Each row is a point on a landscape with many valleys, with its height.
From any point a ball rolls to the lowest of the 2 points nearest to it. It stops when none of these is lower. Distance is the straight distance between rows; heights are no part of it.
q394: [138  91 194 128 171  48 119 128 138 145 189  78 131 112 152 158 155 106
 165 130  93 132  75 122 142  95]  (h 747)
q283: [113 164 109 134 107  81 122 125 140 112 117 125 154 102  80  57 103 190
 175 112 111 102 138 134 137 104]  (h 231)
q367: [130  77  69 120 118 169 112  94 121 122 141 175 140 148 156 143 184  74
 115  92  97 149 109 116 134 148]  (h 336)
q866: [178  84 134 137 126  81 134 152 113 134 138  97 145 120 150 143 139 136
 152 139 100 129  95 131 160  89]  (h 392)
q522: [129  89  93 118  82 139 152  99 132 134 135 164 144 124 137 142 180  75
 119 106  95 156 137 120 113 146]  (h 359)
q853: [133 184 188 135 138 134 146 114 137 144 112 138 118 130 104 121 135 196
 137 102 134  83 137 151  98 138]  (h 675)
q525: [ 54 131  66  75 100 132 129 105 123  73 108 143 145  66 125  97  98 123
 137 117 191 138 144  91 129 148]  (h 453)
q198: [ 96 151 119 144 142 156  77 111 140 131 152 131 127 148 141  97 140  90
 116 131 111 114  91 109 151 155]  (h 118)
q870: [141 111 125 122  98 113 135 133 128 126 129 160 164 122 151 146 160 130
 129 116 100 117  83 118 118 132]  (h 423)
q405: [162 139 144 118  92  89 168 131 125 136  98 144 164  86 125 146 160 180
 135  70 107 111 128 148  84 120]  (h 371)
q679: [131 106 109  95 124 105 139  87 106 119  68 108  99  52 151 140  82 118
 135  96 207 138 169 133 131 113]  (h 596)
q534: [102 164  91 114 175 147  88  96 110 108 116 128 153 120 150 119 113 166
  79  93 146  84 122 159 102 143]  (h 494)
q171: [150 104 133 120 149  47 130 120 119 132 125  75 120  78 142 131 125 134
 158  93 124 137 136 137 125  89]  (h 461)
q745: [135 109 133 103 102  51 143 128 146 138 155  76 137  69 110 104 145 141
 165 103 111 139 137 118 127  82]  (h 451)
q834: [165 115 142 125  60  87 192 143 111 127 119 162 176  86 118 172 166 181
 143 110  95 121 117 136 108 121]  (h 390)
q314: [107  78 161 109 144  37 114 114 144 148 197  61 128  85 146 122 150  97
 156 128  97 149  91 100 150  93]  (h 743)
q123: [ 86 135 142 118 116 119 124 112 137  97 140 167 135 148 120  73 163  80
 121 117 108 152 157 114 110 173]  (h 223)
q574: [184 125 135 150 151 148 131 154 108 134  76 137 136 153 144 141 140 143
 106 102 121  94 126 157 129 138]  (h 177)
q151: [135  98 107 128 143 100  98 125 133 119 131  70  96 117 148 102  88  91
 153 154 146 141 126 115 190  90]  (h 783)
q251: [ 82 143 120 109 126 129  98  74 143 154 122  80  94  78  90  72  73 106
 150 127 150 150 186 124 139 101]  (h 591)
q64: [128 151 210 124  93 106 162 133 161 141 142 132 112 115  98 124 144 150
 147 146 114 119 118 132 109 123]  (h 69)
q702: [ 74 132 151 104 123  93 100  66 128 141 156 109 108  64 146 128 117  98
 137 102 140 144 117 119 101 125]  (h 724)
q38: [144 135 144 160 172  96  87 117 127 138 140  79 119 122 114  96 102 137
 144 117 107 113 120 146 156 108]  (h 183)
q991: [106 114 186 126 157  57 109 113 131 132 187  85 115  86 154 130  87 158
 162 158 129 106  70 114 168  83]  (h 766)
q56: [174  52  53 121 133  78 130 132 104 111 106 122 148 111 193 166 115 117
 167 114 133 141  89 125 161 113]  (h 366)
q828: [107 127 173 112 144  79 123  54 123 147 125  79  75  58 125 142  81 114
 170  97 175 154 159 146 111 105]  (h 777)
q428: [160 106 109 150 162 130  88 113 118 139  84 105 112 142 142 134 151  80
 118  97 124 138 151 148 135 139]  (h 300)
q386: [170 141  89 150 116 208 153 184 108 134 107 144 130 182 109 130 126 132
  76 157 140 132 146 111 134 125]  (h 279)
q590: [119 168 166 134 118 155 146 132 159 156 136 127  84 150  68 109 141  88
 121 136 131 164 189 129  90 154]  (h 317)
q194: [159 103 175 105 105 107 190 123 117 148  97  96  85  92 127 166  91 142
 171 160 169 134 151 150 136  83]  (h 795)
q953: [178 101 106 144 149 153 137 137  99 116  74 139 125 139 169 170 128 123
 114 104 157 113 131 152 132 149]  (h 251)
q981: [156  92  92 140 155 175 130 164  97  98  94 161 144 155 193 161 114 167
  90 154 166  89  78 107 162 148]  (h 86)
q687: [167 108 105 137 102 155 194 189  85 137  83 140 121 140 128 178 102 174
 106 178 150 114 136 119 160 104]  (h 825)
q874: [ 97 117  51 117 152 180 103 119 124 104  93 123 123 125 130  98 109  83
  78 122 168 141 146  93 150 149]  (h 405)
q160: [128 131  98 112  67 135 183 155 129 128 107 148 121 102  88 126 121 121
 130 118 122 165 219 146 103 117]  (h 531)
q827: [169 105 112 124 123 137 167 154  90 117  58 140 123 110 148 151  94 188
 119 128 179  83 132 138 142 126]  (h 307)
q373: [175 139 172 143 145  96 129 159 151 155 132  81 128 149  77  95 124 180
 142 133  85  87 149 151 150  78]  (h 160)
q13: [142 124 223 124 136  94 140 138 132 151 148  96 121 106 120 146 121 184
 164 146 122  96  87 131 142  76]  (h 116)
q370: [ 90 102 178  95 135  66 111  75 129 150 167  71  99  52 156 144 127  74
 152 119 141 170 114 109 127 104]  (h 733)
q467: [ 86 146 191 140 161 123  83  75 135 164 171  85  97 102 105  90  60 148
 140 135 134  92 106 141 128 121]  (h 746)
q31: [105 113 130 104  79  40 129 125 153 118 167 123 156  66 126 111 148 132
 171 130 100 146 104  95 119 102]  (h 443)
q608: [ 97 114 135 126 115 123 136 164 120 117 145 190 161 188 114  73 173 120
 113 161  78 150 137 104 125 151]  (h 420)
q719: [161 154  88 157 118 181 169 181 123 125  96 155 140 180  85 115 134 137
  92 121 125 146 194 133 106 139]  (h 338)
q513: [107 159 142 125 119 160 157 153 131 111 134 167 120 169  95  93 126 125
 101 160 158 156 170 100 103 150]  (h 433)
q683: [ 93 126 122 126 132 103  77 106 141 128 165 132 146 116 166 113 140 102
 130 125 101 120  68 107 148 125]  (h 84)
q777: [104 114  65 110 126 177 130  94 138  50 106 151 149 125 159 121 163 137
  95  89 167 148 164 131  87 186]  (h 434)
q254: [120 147  87 139 115 186 117 190 142 132 133 131 117 167 102  94  93  88
 116 157 140 175 159  80 134 106]  (h 316)
q295: [109 122 151 119  87  82 131 135 148 113 157 156 153 112 135 115 147 137
 156 148  98 124  75 103 135 125]  (h 435)
q767: [148  98 134 127  89 168 180 119 114 132 147 175 140 142 156 201 190 122
 107 136  92 130  98 121 128 148]  (h 335)
q557: [146  77 155 113 112 128 165 101 104 140 114 131 112 100 174 199 133  81
 140 143 157 156 117 130 137 128]  (h 269)
q775: [152 117 185 155 124 177 134 172 135 180 156 101  75 165  93 171 125  77
 125 173 107 158 171 125 129 111]  (h 172)
q587: [129  78 106 109 152 149  87  84 123 136 156 168 129 148 186 166 195  71
 113  88 106 137  74 113 109 149]  (h 318)
q279: [166 128  60 157 194 115  77 103 120 122  80  95 130 135 162 154 119  96
 126  71 147 133 128 172 126 133]  (h 345)
q139: [111 154  74 137 154 189 125 155 118  62 120 155 149 184 122  78 122 142
  92 138 166 128 126  89 132 164]  (h 653)
q290: [ 81 158  59 124 150 141  77 119 128  81 141 146 176 129 142  72  90 132
 125 104 121 106  87 124 156 159]  (h 431)
q494: [ 73 150 168 126 149 148 107  76 137 174 130  81  72 113  93 100  75 101
 141 141 163 142 174 112 135 134]  (h 634)
q225: [147 133  88 152  84 159 166 215 103 114 133 178 151 167  96 127  99 165
 137 179 121 146 160  96 125 112]  (h 217)
q830: [149 119 123 171  86 185 160 201 108 160 142 132 111 161 118 184 132 118
 115 175  89 164 164 109 152  90]  (h 230)
q566: [143 154 173 145 108 131 143 137 158 138 136 149 120 154 101 115 174 116
 125 131  90 129 133 139 104 150]  (h 104)
q937: [ 80 131  89  88  93 130 159 122 137  94 105 156 130  96  99  98 104 114
 128 129 178 159 181  98 117 143]  (h 490)
q466: [123 159 118 126 102 130 149 137 153 141  99 131 112 122  71  81 119 134
 143 115 125 150 210 146 110 118]  (h 577)
q445: [142  85 148 108 133 151 151 105 111 113 110 146 115 107 194 233 132  88
 146 123 191 134  98 147 120 140]  (h 299)
q761: [155 158 156 149 144 139 102 136 174 169 124  86 100 163  51  93 148 106
 134 105  96 140 199 162 112 122]  (h 462)
q657: [106 131  68 129 135 185 101 151 138 132 116 125 110 154 122 105 107  62
  94 142 152 164 150  91 152 125]  (h 363)
q507: [151 102 157 145 161 142  84 114 115 155 145 148 131 173 172 172 194 101
 118 101  95 126  73 138 109 151]  (h 302)
q410: [162 127 117 143 172  69 117 114 130 125 111  68 110 105 148 156 104 127
 160  81 144 138 122 163 126 101]  (h 449)
q685: [166 140  79 162 104 143 155 200 131 126 113 159 164 183  81 111 142 134
 122 133  70 146 178 156 129 118]  (h 391)
q67: [177 116 134 137 101 148 210 171  93 151  78 120  96 122 112 182  74 174
 131 173 156 131 171 139 146  89]  (h 818)
q684: [120 140  91 118 164 127  90  95 113 114 101 118 149 109 149 127 144 131
  94  51 141 112 152 157  87 143]  (h 524)
q500: [ 76 119  86 103 107 129  99 132 137 132 132  95 112  93 120  86  65 125
 150 186 165 133 118  78 194  97]  (h 546)
q660: [155 131 111 150  91 120 160 220 123 116 136 169 155 166  83 119 117 173
 146 185  81 126 138 119 142 119]  (h 202)
q919: [130 129 190 134 178  69 123 129 134 142 154  90 117 100 159 180 126 138
 167 127 137 129  65 151 118 101]  (h 754)
q398: [107 160 107 125 103 185 147 167 129 123 129 155 107 157  91  96  95  95
 116 158 171 186 184  81 104 113]  (h 375)
q299: [119  98 179 109 123 161 149 113 111 151 117 126  83 107 150 178 126  74
 124 156 177 148 127 116 125 146]  (h 303)
q400: [195  53  70 136 118  81 144 141 107 133 119 102 141 147 170 161 128 119
 160 137 104 138 101 133 177  95]  (h 379)
q125: [ 71 165 115 120 126 107 100  95 162 126 138 103 120 112  72  46  93 101
 157 114 111 154 169 134 131 118]  (h 516)
q453: [146  66  90 117 134 123 119  98 108 107 102 147 126 111 208 195 116  83
 139 118 168 140  82 124 140 134]  (h 330)
q158: [149 141  94 146 172  90  85 111 103 123  89 100 136 116 150 112  79 158
 129  88 132  97 126 164 133 110]  (h 622)
q743: [150  79 177 133 116 134 154 120 107 163 145 110  98 139 132 200 156  62
 143 165 102 177 137 148 138 115]  (h 216)
q598: [155 110 144 110 110 103 180 144  92 128  67 138 138  83 152 166  94 204
 148 118 180  92 128 146 123 100]  (h 344)
q307: [ 66 166  90 101 138 107 100  94 116  66 153 162 176 102 127  88 101 158
 124  87 141 115 130 151  94 156]  (h 549)
q79: [ 90 175 104 146 152 132  95  88 148 131 138 109 130 121  86  34  66 136
 142 108 119 117 133 143 142 129]  (h 421)
q984: [163 111 118 127 175 177 125 122 105  90  82 136 114 148 179 182 131 149
  85 106 187  98 135 156 107 165]  (h 226)
q529: [154 127 133 136  92 165 191 152 114 109 138 179 153 155 146 181 177 170
 100 158 110 106 104 119 131 159]  (h 350)
q625: [123 130 112 145 126 153 127 145 137 103 146 186 158 186 149 110 169 129
 108 146 105 122  83 107 147 177]  (h 614)
q464: [ 93 147  79 119 142  89  73 104 128  95 165 175 194 143 169 116 147 161
 124 112  97 109  46 126 117 138]  (h 597)
q803: [136 147  56 129 126 135 120 195 150 122 106 110 149 144  83  72  84 173
 158 160 125 112 145 110 165  93]  (h 582)
q951: [134 165 183 142 149 130 105 111 129 156 121 112 110 127 114 131 155 148
 126  78 116 103 130 159  91 140]  (h 697)
q858: [154 131 116 144 158 164 107 129 117 159  77 100  95 148  95 117 124  96
 109 106 144 132 188 147 127 140]  (h 236)
q923: [127 113 146  90 107 104 148  94 114 135  78 110 106  53 130 132 115 124
 135  87 167 132 179 140 101 115]  (h 579)
q789: [124 111 131 125 102 147 172 172  98  79 140 205 176 180 124 119 165 166
  95 181 114 131 140 101 113 170]  (h 385)
q596: [140 141  80 142 145 108  94 154 143 125 124  84 151 143  93  56 109 170
 151 132  93  96 126 137 181  87]  (h 595)
q603: [ 83 167  84 110 137  76 100  90 126 108 147 130 177  81 124  98 100 160
 129  78 123 115 103 150  87 133]  (h 574)
q30: [181 113 161 172 142 167 145 188 127 160 140  91  84 186 104 170 109 107
 133 179 110 139 154 146 155 101]  (h 141)
q783: [135 129 133 126  47 102 201 152 112 116 127 176 148 131 105 180 173 142
 137 149  81 151 180 147 107 127]  (h 364)
q920: [115 145  84 143 161 148  70 114 142 136 120  84 127 147  96  57 118  87
 128 117  97 137 152 139 164 121]  (h 280)
q462: [113 153 146 113 104 156 161 102 149 124 129 148  99 129  90 120 159  74
 113 109 148 170 204 130  81 168]  (h 377)
q822: [143 127 101 130  90 126 134 181 142 119 121 147 158 137 111 110 118 162
 141 171 108 115 110 106 161 121]  (h 189)
q156: [139 167 145 135 112 107 141 144 160 146 113 113 130 124  82  85 120 187
 161 124 103 106 146 147 131  94]  (h 191)
q385: [140 100 195 144 109 156 138 148 136 184 160 109  98 163  99 185 171  65
 122 161  81 159 139 137 127 129]  (h 196)
q717: [108 181 127 132 166 105  79  86 132 137 152 125 157 126 134 119 156 135
 103  73  99 121 111 163  75 145]  (h 263)
q440: [162 144 186 159 125 173 150 181 138 156 152 138 109 178 112 147 144 149
 105 190 105 104  78 110 143 138]  (h 103)
q571: [111 144 222 127 103 117 163 135 156 159 140 123 105 115 101 130 112 191
 158 173 130 103 106 110 135  94]  (h 92)
q169: [158 132 152 132  78 146 192 164 123 154 108 140 119 129 104 160 136 152
 113 164 109 120 143 133 121 116]  (h 148)
q552: [ 95  98 115 104 143  69  93 107 119 134 148 124 147  90 191 152 146 119
 132 105 113 136  61 108 118 106]  (h 59)
q183: [156 149 156 128 110 189 193 144 109 164 108 137 104 143  91 170 132 146
  93 143 152 135 181 125 103 133]  (h 193)
q996: [ 78 124 102  98 124 140 122  81 146  60 136 166 145 109 162 124 161 127
 105  99 158 136 141 126  88 176]  (h 400)
q555: [ 84 153  83 106 147  78  96  85 131  97 151 159 180 111 159 128 145 165
 106  94 117 101  63 158  86 142]  (h 590)
q714: [152 150 123 154  95 205 172 190 109 142 146 152 125 182 116 172 134 128
  82 169 123 145 142 105 130 123]  (h 249)
q416: [160  84 147 137 132  87 136 137 106 140 131 140 150 120 171 172 164 155
 146 111  95 115  73 140 119 119]  (h 408)
q291: [170 143 108 180 111 162 139 194 152 155 126 128 122 187  84 126 147 116
 123 127  60 152 187 155 122 111]  (h 416)
q346: [136 108 147 125 141  85 109 117 134 122 152  78  94 110 152 128  75 125
 160 162 157 120  84 115 190  85]  (h 775)
q154: [163 123  76 146 164 113  99 140 146 122 118  53  91 145 134  99  68 104
 156 153 160 116 136 141 204  90]  (h 791)
q22: [157  93 159 139 123 168 136 113 117 154 148 161 128 165 162 178 198  98
 112 128  84 128  90 134 124 158]  (h 319)
q338: [ 84 149  75 110 153 127  76 100 112 109 148 140 169 112 165 113  89 148
  93 120 139  83  69 136 126 142]  (h 465)
q393: [ 72  99  94  69  86 113 124  82 132  92 125 149 144  58 159 129 134  99
 131 103 166 149 136  89 117 140]  (h 411)
q63: [147 143 142 151 159 132  99 143 120 131 111 134 140 151 162 131 145 158
 110 121 103  85  83 142 133 130]  (h 106)
q72: [137 124 124 130 122  79 113 114 155 140 146  78 137 116  95  82 157  98
 147  88  77 149 164 141 125  96]  (h 507)
q791: [ 96 153 127 150 146 132  93 119 150 110 147 149 147 167 120  75 164  86
 128 119  83 142 120 134 122 158]  (h 166)
q3: [180 143 200 163 136 154 132 148 133 164 135 130 135 170 119 161 190 140
 125 126  75  91  92 153 115 146]  (h 39)
q315: [ 99  86 168  89 104  60 119  97 149 152 184  88 117  68 144 138 163  76
 156 131 110 170 108  93 126  99]  (h 739)
q443: [ 80 134 111 118 161 138  72  80 109 128 146 112 114  95 158 101  48 102
 117 134 162 108  94 124 146 140]  (h 492)
q260: [ 99  97 117  93  74 108 154  88 130 112 133 157 144  82 144 137 162  94
 124  94 137 153 146 106  91 149]  (h 388)
q105: [ 97 104  78 110 183  53  97  86 104 132 132 131 145 114 181 174 147 127
 112 105 111 127  66 142  99 123]  (h 40)
q700: [112 130 121 117 146 131 136  97 107 118  72 117  94  82 153 138  61 142
 127 107 212 111 148 129 135 126]  (h 618)
q774: [ 89 154 141 120 107  87 126 137 140 105 122 152 137 130  74  54 110 143
 155 147 110 131 146 125 131 122]  (h 282)
q838: [ 60 147 153 106  99  62 113 112 116  95 158 169 156  93 105  63 112 159
 161 135 122 122 123 115 117 136]  (h 328)
q640: [113 111 154 110 111 202 147 104 130 128 156 150 110 137 156 177 165  81
  92 156 159 149 110  85 115 188]  (h 320)
q752: [149 145 153 148 101 155 173 175 146 148 133 140 119 163 102 127 128 162
 113 178 115 105 110 122 132 126]  (h 124)
q599: [165 142 161 162 123 160 124 172 165 168 145 109  98 173  67 123 147 107
 131 129  75 136 184 157 117 112]  (h 437)
q961: [ 89  96  81 109 123 144 116 109 138  90 127 174 151 154 125  88 162  65
 118 115 118 174 150 101 121 166]  (h 281)
q259: [152 131 129 142 170 156 132 162 106 114  94 158 128 148 172 157 110 197
  95 141 170  68  82 133 142 138]  (h 170)
q51: [ 49 117  89 104 127 152 110 102 142  75 154 163 132 130 145  93 137  75
 115 133 153 156 110  77 136 176]  (h 333)
q360: [190 107 135 147 138 133 144 174 133 149 113  89 108 161 108 140 109 131
 132 166 113 119 145 150 164  90]  (h 110)
q850: [113  87  75 132  98 182 118 167 133 146 150 158 135 162 148 147 131  79
 106 194 115 157  83  69 169 125]  (h 194)
q666: [107 133 151 110 164  88  90 107 115 130 160 141 152 131 187 172 145 152
 106 144 117  87  29 130 114 121]  (h 88)
q232: [130 163 174 139 106  98 147 117 159 139 116 128 117 123  57  79 148 147
 155 103 103 146 194 158  91 114]  (h 620)
q606: [164  83 166 134 108 115 182 111 109 148 139 104 111  94 155 224 142  70
 174 142 146 174 109 154 140 110]  (h 242)
q317: [107 153  75 145 166 130  57 107 120 115 123 112 159 128 143  75  98 120
 111  90  98 104 104 143 146 135]  (h 389)
q44: [162 112 100 134 143 111 127 147 127 132  88  76  95 135 127 103  71 147
 159 149 160 114 172 138 182  83]  (h 800)
q476: [ 92 132 108  91  96 149 159 108 140 101 107 149 112 105  94 106 133  82
 110 106 172 171 209 111  89 154]  (h 438)
q126: [100 127 150  99 112 135 154 149 110  76 142 199 167 151 129  94 159 185
 102 152 130 122 137  96 102 173]  (h 369)
q864: [159  99  87 125 114 138 127 169 113 130  94 140 156 125 148 128 109 170
 126 157 135  95  91 114 172 124]  (h 169)
q388: [164 118  89 147 122 138 117 175 151 135 121 113 150 162 107  94 144 133
 129 150  80 115 123 131 159 110]  (h 205)
q199: [166  48  61 113 119 113 124 101 108 119 105 130 124 111 197 173 118  66
 149 117 149 166 115 120 168 119]  (h 351)
q293: [ 99 125  59  98 116 135 113 163 133 138 116 107 125 119  95  75  57 151
 161 169 158 130 146  84 180  83]  (h 564)
q882: [199 139  94 163 182 132  97 125 127 130  85 100 120 139 166 183 112 113
 146  87 157 115  95 169 143 121]  (h 387)
q519: [174 148 188 168 126 135 120 145 155 150 130 124 138 173  89 128 200 119
 123 108  60 120 131 166 106 153]  (h 72)
q562: [169 118 197 150 137 160 150 162 111 155 141 149 127 161 155 169 170 151
 117 154 101  96  61 129 139 142]  (h 73)
q498: [152 124 152 133 160 155  96 106 109 140 120 140 128 154 165 172 186 111
 100  83 118 114 120 162  91 168]  (h 275)
q271: [108 168 168 124 153 174 139 131 121  82 146 173 128 175 115  89 148 164
  83 153 159 137 141 101 111 179]  (h 471)
q798: [120 125 146 113 130  75 134 108 107 132 104  97 121  69 136 124  88 197
 158 116 156 104 127 128 130  90]  (h 382)
q862: [140 148 164 129 116 183 164 138 136 182 110 119  75 142  74 148 119 117
 112 142 153 154 200 126  87 127]  (h 250)
q152: [168 113 137 137  75 127 177 193 136 154 138 119 133 131  94 149 114 179
 142 171  83 115 148 136 157  82]  (h 167)
q674: [178 122 144 146  96 152 199 173  92 123 108 173 164 136 152 182 155 211
 111 145 110  80  86 139 140 138]  (h 368)
q409: [134 133 123 109 150 162 111  87 137 114 123 151 139 139 153 159 200 110
  99  69 131 134 151 154  78 180]  (h 238)
q701: [131 142 102 149 141 152  92 128 160 133 121 121 130 167 111  90 164  69
 113 118  93 150 149 134 135 148]  (h 215)
q501: [200 129  89 145 156 121 138 120 131 130  67  71 107  98 151 168 101 120
 163  84 164 131 131 169 145 110]  (h 426)
q130: [174 124 168 142 143 139 137 139 131 172  93  84  80 147  93 138 121 108
 141 128 135 134 185 165 126 118]  (h 156)
q947: [103 113 184 113 167  40 119 118 128 128 177 100 121  80 178 180 110 158
 156 155 135 120  38 128 127  94]  (h 760)
q354: [112 138  83 128 126 166 134 138 133  92 122 159 156 151 133 106 139 123
 105 127 150 130 124  99 142 171]  (h 632)
q681: [111 122 152 113 109 162 130  88 155 126 157 162 113 144 145 149 188  56
 120 124 123 158 132 107 101 183]  (h 294)
q309: [ 94 115 144 124 105 148 145 124 140 120 158 171 121 169 120 117 173  60
 107 148 108 177 160 109 105 171]  (h 268)
q248: [210 115 124 152 148 137 145 160 159 152 119  54  90 162 109 154  90 110
 166 142 140 121 150 163 180  84]  (h 76)
q177: [ 74 134  69 121 155 170  91 104 110 105 108 126 137 102 150  97  69 121
 101 125 176 105 115 103 157 145]  (h 450)
q924: [110 165 128 143 123 172 117 171 150 143 142 134 101 168  94  90  94 125
 118 189 143 141 121  79 140 110]  (h 267)
q166: [ 69 128 102 107 123 116  89  97 122 124 149 111 130  71 138  85  62 128
 133 145 151 114  92  99 168 120]  (h 522)
q423: [132  99  85 147  99 176 131 182 127 155 153 133 125 165 137 153 128  84
 111 179  94 162 135  97 160 106]  (h 212)
q435: [167 110 129 121 123 138 197 130 119 152  65 100  77 105 120 163  64 136
 152 155 196 140 176 142 146 100]  (h 806)
q810: [151 141 172 166 175 113  72 131 122 139 134 104 120 151 134 125 129 132
 128 128 104 101  83 145 151 113]  (h 146)
q560: [ 75 167 170 125 115 116 115 110 168 130 174 128  99 130  94  84 120 106
 149 153 111 134 119 113 136 132]  (h 690)
q477: [114 143 156 122 186 102  80  88 105 140 145 129 136 147 168 183 151 129
 104 116 126 106  71 159  94 145]  (h 83)
q852: [109 170  98 153 153 122  69 114 140 110 148 105 156 130 103  46 109 119
 130  98  82 123 119 148 142 137]  (h 346)
q644: [149 115 115 114 121 111 134 103 108 136  80 116 135  85 144 139 145 125
 116  59 138 128 164 147  90 129]  (h 554)
q352: [101 112 192 107 130 183 123 108 120 163 148 125  82 137 140 180 153  56
 108 160 166 151 120  98 122 176]  (h 334)
q20: [160 126 130 124 154 119 145 147  99 107  84 150 128 126 183 182  99 179
 128 124 176  69  80 154 131 117]  (h 244)
q577: [169 124 207 144 162  80 135 139 141 156 159  77 121 133 103 121 127 166
 151 135 104  98 113 140 157  77]  (h 138)
q960: [128 164 140 109 112  77 151 115 133  97 121 162 165 111 139 134 163 189
 123  68 125 110 126 159  62 145]  (h 337)
q316: [103 147 131 130 133 122 105 133 139  85 162 192 176 164 170 113 158 165
 127 136 107  93  67 119 128 159]  (h 605)
q941: [168  99 106 143 117 122 117 178 157 162 156  90 131 163 114 111 143 102
 131 142  61 137 160 148 157  91]  (h 187)
q376: [ 49 152  94  92 128 134 117  89 128  63 147 155 139  91 128  87  80 143
 118 113 173 117 127 114 116 165]  (h 506)
q563: [115 108  77 107  79 160 176 114 130 111 101 153 135 111 106 140 140  82
 107 113 138 174 208 124  96 153]  (h 488)
q149: [134 149 134 121 121 163 139 120 142 107 119 152 134 129 130 131 171 134
  97  96 141 118 148 132  95 167]  (h 188)
q536: [ 94 137 183 129 156  98  99  52 122 156 152  68  90  77 107 107  55 139
 158 107 147 124 144 144 110 110]  (h 762)
q223: [177 100 124 130  98 101 151 198 151 150 167  93 148 145  93 121 128 153
 152 150  67 113 156 138 163  70]  (h 176)
q778: [139  96  85 135 133 159 124 166 108 123  92 140 131 141 151 131  93 142
 108 178 171 100  87  87 186 129]  (h 144)
q306: [135 191 136 140 156 188 144 123 138 104 115 145 124 161 102  95 127 170
  99 123 171 116 154 120 113 169]  (h 526)
q548: [ 64 141 108 107 130 134 101  78 137  81 163 168 151 123 166 103 148  89
 118 100 135 145 117 117 112 162]  (h 370)
q512: [147 112 142 117  48  98 211 119 103 122 120 173 168  96 126 206 193 149
 132 108  83 142 144 141 106 121]  (h 384)
q450: [119 162 131 156 181  93  73  91 120 143 148  82 140 104 121 100 110 127
 122  84 102 115 115 165  99 128]  (h 227)
q55: [150 168 103 141 136 178 161 162 129  95  94 155 137 177  78  91 111 192
 103 135 176 118 162 106 115 136]  (h 585)
q193: [ 61 178 192 122 125 140 111  74 145 153 171 121  86 103  98 106 112 107
 133 134 145 126 123 114 114 157]  (h 673)
q898: [143 121 125 151  99 126 162 175 113 113 138 200 169 202 115 114 179 148
 112 160  69 128 135 135 121 161]  (h 403)
q569: [ 84 159 154 145 166 137  55  76 145 151 176  98 129 116 113  71  80  98
 128 123 121 113  94 140 124 148]  (h 725)
q4: [133 188 213 147 119 109 161 122 156 136 122 148 111 147  73  91 149 179
 142 111 110 110 173 153  89 133]  (h 648)
q368: [100 145 163 117 128 124 101  98 132 141 138 116 119  95 148 136 137 123
 127 107 131 115 114 128 105 131]  (h 713)
q358: [143 112 170 110 127  85 157  90 124 148 105  76  83  62 132 162 100 125
 187 110 183 155 148 145 119  92]  (h 786)
q741: [115 152 147 110 145 127 106 127 115 117 135 149 149 122 173 148 132 176
 101 127 137  80  65 127 118 133]  (h 62)
q165: [147 123  65 146 169  79  79 138 107 118 121  74 163 113 137  77  99 166
 142  97 103 101 120 142 166 101]  (h 606)
q762: [139 104 154  89 107  54 169 134 104 132  98 113 135  47 150 158 102 204
 170 119 163 113 112 125 116  80]  (h 367)
q637: [111 178 118 106 155 102 108  85 138  86 142 158 166 126 150 131 179 157
  98  72 118 117 133 171  57 160]  (h 296)
q241: [ 96 121  41 117 147 184 116 107 124  77  84 136 143 118 135 102 127 121
  89  80 174 124 161 123 118 159]  (h 452)
q414: [127 107 109 129  54 148 193 144 118 130 128 179 139 144 131 199 166 121
 114 157  99 146 145 116 134 126]  (h 349)
q87: [158 133 139 128 143 201 149 131 114 113 100 137 128 130 145 154 157 158
  77 107 169 109 157 132 107 175]  (h 105)
q815: [113 130 119 130 208  65  79  82 120 138 150 111 133 143 167 187 150  97
 123  99 121 138  63 167  92 147]  (h 61)
q931: [139 147 151 148 145 108  87 104 151 155 130  74 110 130  64  87 157  92
 144  80  81 145 182 158 112 114]  (h 489)
q292: [175 125 155 155 162 139 113 130 141 148 120  69  70 156 106 147 103  90
 166 139 150 134 139 152 169 119]  (h 82)
q779: [ 70 171 157 153 141 145  83 106 157 134 194 112 105 128  95  70  91  95
 133 162 114 122  86 107 152 148]  (h 704)
q461: [ 66 143 212 112 132 140 108  79 135 173 153  94  67 100 107 140 103 102
 146 154 169 133 134 104 130 131]  (h 657)
q751: [ 73 146 174  94  92  89 147 135 113  94 152 190 151 113 122  87 148 184
 134 141 126 111 130 107 103 149]  (h 352)
q253: [119  95  68 113 101 172 130 155 120 125 126 155 143 134 144 131 112 104
 101 186 148 134  99  65 164 134]  (h 175)
q116: [121 139 100 136 102 153 131 210 127 115 149 165 137 184  96  94  87 142
 130 201 131 147 118  70 137 108]  (h 237)

For each start below, name the point where the ball stops.
q783: q87
q354: q525
q898: q64
q462: q3
q400: q248
q596: q254
q358: q852
q700: q852
q410: q248
q679: q852
q352: q248
q388: q3
q260: q87

Call two points neighbours if one is among the 2 nearest of the other. Go from one point of each pair to the other, from neighbour to neighbour, staying as low as possible. Name the highest point that can't be avoided.
q105 / q64: q674
q741 / q87: q953
q741 / q105: q666
q981 / q64: q388
q3 / q64: q566
